Each row is a point on a landscape with many valleys, with its height.
From any point a ball rolls to the lowest of the 4 points nearest to it. It stops when none of these is lower. Distance is the straight distance between rows; heights are no part of it.
zovig (h 388): 114 137 154 172 80 102 129 71 118 102 114 144 119 146 118 139 178 132 165 118 123 110 126
sasu (h 328): 104 184 142 149 177 89 146 90 118 93 102 69 95 194 125 158 151 134 166 101 146 149 120
tinaz (h 51): 113 140 139 140 100 92 125 44 105 116 127 100 98 153 104 140 157 128 161 108 173 103 111
pami (h 272): 154 117 119 160 119 98 104 119 125 107 151 156 121 112 112 128 161 140 124 120 128 135 133
miko (h 455): 203 133 102 172 146 108 169 133 106 108 195 172 119 138 102 137 159 132 150 59 87 154 121
bena (h 73): 146 116 135 116 107 148 124 191 168 174 159 102 163 131 107 63 116 164 141 104 123 104 104
segib (h 550): 156 145 155 183 102 108 162 97 118 128 148 164 116 115 118 136 184 138 147 104 96 132 117
Femi (h 389): 195 79 102 140 123 146 118 230 178 127 189 114 150 153 96 97 133 135 149 107 115 124 129
fubu (h 363): 109 144 132 116 153 141 110 91 122 114 140 77 59 142 128 125 117 130 123 131 154 101 109
dibaz (h 384): 112 170 127 127 219 152 123 125 121 100 153 106 75 171 128 103 119 125 152 108 81 146 150
Gata (h 188): 106 126 124 123 105 95 106 55 104 112 124 114 103 143 120 142 142 126 141 122 176 98 120
Zenis (h 301): 205 127 111 151 167 138 129 157 127 107 189 146 131 125 94 112 132 106 120 54 84 171 141
sira (h 273): 114 147 150 108 153 154 111 135 160 149 105 84 134 105 140 119 76 113 95 169 126 139 116
kofe (h 502): 71 106 155 101 66 136 147 66 118 123 65 146 138 158 153 164 156 92 170 145 122 113 138
bifo (h 385): 138 146 135 140 153 120 74 107 153 107 132 111 116 114 125 128 133 121 112 132 112 156 139
gade (h 245): 133 110 112 77 86 134 138 182 124 147 132 143 177 144 101 92 87 145 86 142 148 79 124
lep (h 122): 192 104 105 153 124 100 117 151 144 103 186 153 110 127 101 130 165 152 132 116 132 133 122
lav (h 362): 82 115 137 102 130 160 115 156 139 148 107 60 99 126 178 126 69 149 143 137 132 91 108
dod (h 340): 107 128 130 88 167 123 110 120 158 132 81 96 135 121 165 173 90 106 101 185 141 139 114
guz (h 318): 100 138 98 56 128 167 175 124 92 121 96 97 181 111 167 130 32 71 105 141 149 78 158
tikop (h 118): 212 116 120 128 153 157 138 202 158 127 188 116 143 133 84 84 135 123 139 64 85 141 135
sevuv (h 224): 109 159 143 123 188 117 120 104 144 106 108 76 84 149 144 168 133 120 116 149 143 135 106
faf (h 291): 115 145 150 148 102 104 123 60 117 120 125 134 106 124 114 146 166 132 141 121 141 120 118
vofif (h 259): 145 113 119 89 96 138 126 156 146 164 153 106 126 127 105 78 96 175 127 123 142 71 110
Tiro (h 194): 108 119 127 91 99 150 109 154 129 155 110 105 163 123 138 86 64 142 111 140 138 86 126
Zegan (h 374): 103 124 158 94 159 164 153 161 142 148 97 64 120 114 183 152 64 121 111 178 141 110 97
kupa (h 517): 166 113 152 205 102 125 165 129 128 125 148 181 140 116 148 143 180 130 151 105 97 134 128
sekib (h 222): 139 141 156 131 146 168 102 177 161 159 145 89 157 111 118 62 114 129 124 107 93 140 124
dof (h 270): 138 94 102 94 96 120 100 177 125 127 135 147 148 138 111 96 108 148 101 142 140 97 141
sevez (h 151): 106 113 124 124 96 102 109 103 118 138 89 170 160 99 131 152 140 122 116 151 132 147 147
nur (h 125): 147 106 122 146 87 88 158 111 124 142 145 181 123 110 112 151 168 151 124 136 149 122 131
gano (h 495): 71 122 104 78 106 106 146 62 104 129 70 130 152 142 170 198 116 74 139 137 157 129 126
Mifuf (h 302): 187 142 112 126 150 125 114 144 141 112 182 133 102 119 89 94 154 137 122 104 102 137 130
kudi (h 325): 101 177 135 126 220 114 148 125 117 76 123 81 77 211 126 139 141 138 154 109 127 151 125
Dup (h 326): 101 135 147 111 162 156 108 157 153 145 110 69 94 122 166 122 86 130 123 154 118 121 112
vid (h 376): 129 95 131 160 108 113 141 150 117 150 106 195 200 89 135 133 156 121 117 149 139 170 153
dud (h 588): 151 112 167 214 94 155 164 126 130 90 132 184 131 141 162 126 177 111 153 114 88 116 131
vav (h 461): 172 111 130 212 95 104 154 134 124 99 169 177 120 145 141 144 181 142 170 102 112 121 121
bego (h 262): 104 123 104 77 116 133 93 142 112 127 79 140 178 119 129 124 82 103 83 166 140 134 147
fus (h 112): 115 116 115 112 109 106 99 84 116 124 121 136 118 115 116 141 123 130 105 142 159 110 135
tesub (h 354): 143 169 133 143 138 103 128 67 99 106 150 112 79 145 91 122 166 148 150 97 139 121 112
geg (h 519): 203 119 94 195 150 118 147 136 97 81 187 169 123 142 123 141 147 116 150 44 83 164 113
bafuf (h 443): 82 129 147 106 111 114 151 56 137 148 70 126 138 122 161 196 136 100 147 160 138 146 102
gage (h 313): 92 122 106 69 131 135 120 98 117 126 96 110 128 126 161 154 66 97 98 159 164 103 131
roz (h 621): 144 136 146 205 124 118 116 109 127 99 134 153 139 120 146 150 160 107 148 94 80 163 126
zepev (h 263): 142 137 132 116 131 143 95 146 152 133 144 101 100 115 110 78 115 143 115 124 115 119 127
dezu (h 203): 158 101 129 120 112 121 115 187 145 145 155 158 169 132 93 98 124 141 86 149 146 130 139
Zeg (h 17): 120 101 103 107 105 103 89 120 116 125 121 159 133 117 120 127 118 137 102 149 150 116 151
nov (h 225): 108 131 141 95 118 149 95 145 143 149 106 109 164 111 134 99 69 120 92 164 136 113 129
finif (h 451): 107 195 151 150 188 109 147 78 122 113 110 97 96 157 131 164 156 122 137 113 109 159 118
Duze (h 152): 154 93 106 116 101 92 120 133 122 128 154 163 121 126 100 134 145 158 109 145 157 109 135
zum (h 220): 112 130 132 87 97 154 127 161 120 158 116 128 198 126 121 82 78 137 96 144 139 90 115
turo (h 394): 169 161 128 137 168 136 114 124 133 123 164 128 109 112 99 96 134 117 108 97 89 156 139
Vibof (h 400): 109 169 142 135 157 123 121 72 129 128 125 101 90 114 122 150 134 123 110 134 135 144 115
bet (h 299): 190 104 117 158 133 98 147 177 152 138 189 155 132 123 88 139 151 141 114 128 141 145 137
Vok (h 322): 136 134 121 134 166 171 129 178 149 165 150 84 142 112 115 51 126 146 176 51 74 142 132
Naru (h 324): 97 125 139 102 146 154 94 158 160 147 91 69 127 129 179 124 71 132 121 162 127 109 121
vesa (h 123): 119 140 176 179 98 143 137 90 148 125 93 159 148 110 156 162 166 94 155 142 81 164 133
bival (h 579): 183 119 126 203 129 117 112 143 129 102 163 160 148 105 129 142 152 113 125 81 100 169 134
visi (h 257): 121 129 139 111 137 140 74 155 155 138 102 113 172 110 130 107 88 102 92 169 122 147 136
kobed (h 74): 112 160 152 127 185 109 141 91 148 121 94 93 100 143 153 187 150 112 117 152 141 151 94
mebid (h 133): 152 107 125 120 107 101 121 143 136 142 146 167 142 105 100 120 131 142 92 143 155 126 136
tal (h 401): 87 144 158 130 149 167 140 181 133 167 106 55 117 106 175 129 70 157 149 136 120 131 92
vataz (h 383): 154 161 129 161 134 104 114 90 120 107 157 135 106 120 103 125 161 138 133 98 112 144 126
zigu (h 386): 100 168 135 111 184 156 126 122 116 111 134 72 48 151 126 120 121 132 128 126 119 134 120
dut (h 304): 104 113 88 104 89 109 144 143 75 133 75 190 178 102 123 142 135 124 101 140 155 149 157
Fidot (h 491): 85 119 100 89 94 110 142 63 90 134 93 161 141 106 137 162 110 97 115 137 162 112 131
luz (h 350): 129 128 155 164 103 116 126 96 135 145 111 168 154 80 134 150 158 116 131 142 112 160 139
Vamo (h 329): 102 121 134 92 130 149 103 115 138 139 121 86 100 120 144 113 78 129 108 147 148 92 123
Binub (h 353): 126 191 134 173 174 106 126 88 111 79 132 109 121 180 130 142 140 119 166 76 83 167 127
sozuv (h 265): 103 172 137 143 152 102 131 71 109 103 121 72 84 169 112 150 149 129 147 113 161 126 106
teb (h 572): 113 89 160 161 77 167 158 115 128 114 96 197 139 135 167 134 169 117 158 154 106 125 157
Guka (h 297): 79 134 137 120 112 104 136 47 114 131 106 105 113 136 137 173 130 108 136 131 178 110 105
riset (h 334): 107 86 103 132 82 125 175 142 83 148 87 208 147 120 158 148 182 144 140 138 140 120 157
zab (h 132): 190 96 99 123 116 124 145 216 171 146 193 127 128 164 73 121 125 151 138 148 144 123 129
Zuba (h 249): 107 119 116 75 116 131 128 83 109 130 134 117 110 109 130 127 75 115 90 141 174 81 122
Suton (h 344): 172 92 109 116 109 135 97 191 171 130 169 123 129 134 101 80 132 158 142 115 116 104 130
dabu (h 219): 152 122 136 144 123 113 99 131 139 135 137 155 151 90 106 117 131 122 93 145 135 157 141
mebim (h 377): 164 96 137 196 94 114 186 137 138 133 156 187 120 142 149 151 191 152 163 139 124 110 134
Gilus (h 275): 127 109 112 111 111 123 113 162 112 135 105 178 194 108 109 114 122 120 81 161 148 145 146
kadez (h 251): 151 105 154 129 124 154 102 194 143 147 144 150 216 130 97 91 128 105 81 151 137 140 123
lesor (h 470): 161 92 123 189 110 103 158 156 131 136 147 189 157 106 141 151 169 145 133 129 135 145 142
femap (h 114): 177 98 113 140 127 120 86 168 150 110 173 145 126 119 104 102 136 135 118 117 124 137 143
goguv (h 293): 109 140 77 58 101 151 130 144 79 106 76 123 176 110 136 125 64 85 84 131 142 101 150
nofu (h 460): 136 174 137 133 193 141 113 112 132 122 145 104 86 130 120 121 130 119 118 117 91 161 137
fas (h 444): 84 135 128 128 158 164 134 184 130 155 116 54 78 118 161 110 98 165 182 104 106 128 107
rog (h 243): 119 130 112 71 99 147 146 171 92 134 102 164 215 126 106 109 91 109 68 156 157 106 125
dadot (h 464): 144 130 118 107 126 121 102 84 123 120 156 113 75 133 101 104 139 149 124 125 155 93 110
leta (h 407): 154 153 109 143 171 133 93 112 133 82 169 119 90 136 111 100 137 123 139 86 88 146 135
Tor (h 181): 153 120 140 122 123 156 88 178 164 146 150 101 143 122 112 66 117 142 125 106 103 123 123
Zediv (h 47): 110 194 137 145 213 115 144 89 107 91 145 105 91 180 116 134 139 127 149 99 103 161 136
Dunu (h 345): 103 98 134 122 64 118 159 83 97 150 98 187 140 107 131 153 159 132 142 134 142 115 135
larer (h 523): 86 120 122 120 119 156 138 153 117 158 138 60 103 89 158 99 74 191 177 91 146 98 96
zekaz (h 234): 103 122 127 126 118 107 93 104 130 136 85 155 167 99 142 165 131 110 124 171 123 169 142
vovez (h 494): 92 115 173 137 70 148 148 84 139 120 75 162 141 139 150 155 168 98 167 158 103 131 138
ketu (h 330): 98 128 98 57 133 141 160 87 103 124 93 114 152 104 164 169 50 71 100 157 166 117 140
fegor (h 501): 74 144 137 111 191 169 158 186 108 142 129 76 55 157 152 119 114 157 183 110 75 138 123
dide (h 115): 110 107 100 70 96 138 103 136 110 131 119 113 134 129 141 102 61 133 107 128 145 65 145
Basod (h 331): 101 133 131 84 132 134 125 93 123 137 98 121 142 96 133 144 71 103 85 172 157 126 129
vuk (h 336): 201 120 105 178 127 93 172 154 138 129 198 160 100 143 98 171 169 158 162 125 132 136 119
Bupib (h 387): 110 100 108 88 106 146 92 133 131 137 132 84 97 130 144 89 87 164 155 115 139 62 120
Kode (h 337): 163 141 132 138 153 142 88 145 149 121 151 112 121 110 110 96 125 112 109 101 94 160 140
ren (h 352): 133 110 101 107 119 121 164 208 117 144 130 183 200 152 96 126 131 134 71 165 171 135 137
mireg (h 264): 150 136 124 120 151 163 115 172 151 148 156 97 118 115 111 55 123 147 152 86 83 127 127
Raf (h 292): 159 86 86 137 126 96 146 203 133 138 157 169 157 158 100 134 131 153 109 160 173 131 152
Galav (h 409): 115 176 138 137 151 115 121 68 111 116 134 96 76 132 108 132 145 128 127 118 138 133 113
zuzut (h 332): 104 149 170 129 156 105 175 77 154 129 62 89 130 161 177 191 173 110 151 139 149 143 79
beb (h 370): 103 158 144 110 178 161 128 139 139 138 122 76 68 127 143 131 102 129 115 149 118 130 116
rubo (h 351): 129 105 78 129 126 105 167 208 101 144 117 187 184 146 114 138 143 142 86 157 179 145 156
ruvag (h 442): 73 116 135 96 67 124 166 41 102 146 95 153 139 131 145 166 137 93 154 123 156 110 118
zipa (h 276): 131 88 131 167 76 108 169 120 112 131 124 194 125 140 147 144 189 155 157 142 134 98 148
Livor (h 426): 121 96 159 154 78 143 173 119 128 153 109 202 162 91 147 142 165 128 145 156 118 152 147
dopat (h 445): 127 179 140 167 159 111 110 85 129 104 127 119 113 133 124 149 155 116 138 106 97 162 130
mipu (h 298): 102 145 132 113 171 144 100 124 144 108 126 66 62 162 140 132 119 131 134 138 130 114 113
zuk (h 261): 106 101 133 134 79 125 150 111 107 152 88 202 162 96 142 152 159 127 135 153 130 148 153
lepaz (h 360): 126 145 113 128 184 170 101 157 152 119 145 80 88 141 140 78 117 130 168 85 61 138 140

Call two points neighbours if one is among the 4 nearest of the other. Go from one point of each pair to the other, from neighbour to neighbour, staying as low as possible. Name the highest point that can't be avoided.
bena / Zediv | sasu
dide / vesa | luz
dide / nur | Zuba
nur / zab | Raf
nur / tikop | mireg
nur / bena | vofif
nur / tinaz | Gata

For each start below, name the point where the ball stops.
larer | dide
Zegan | dide
dod | dide
guz | dide
segib | femap
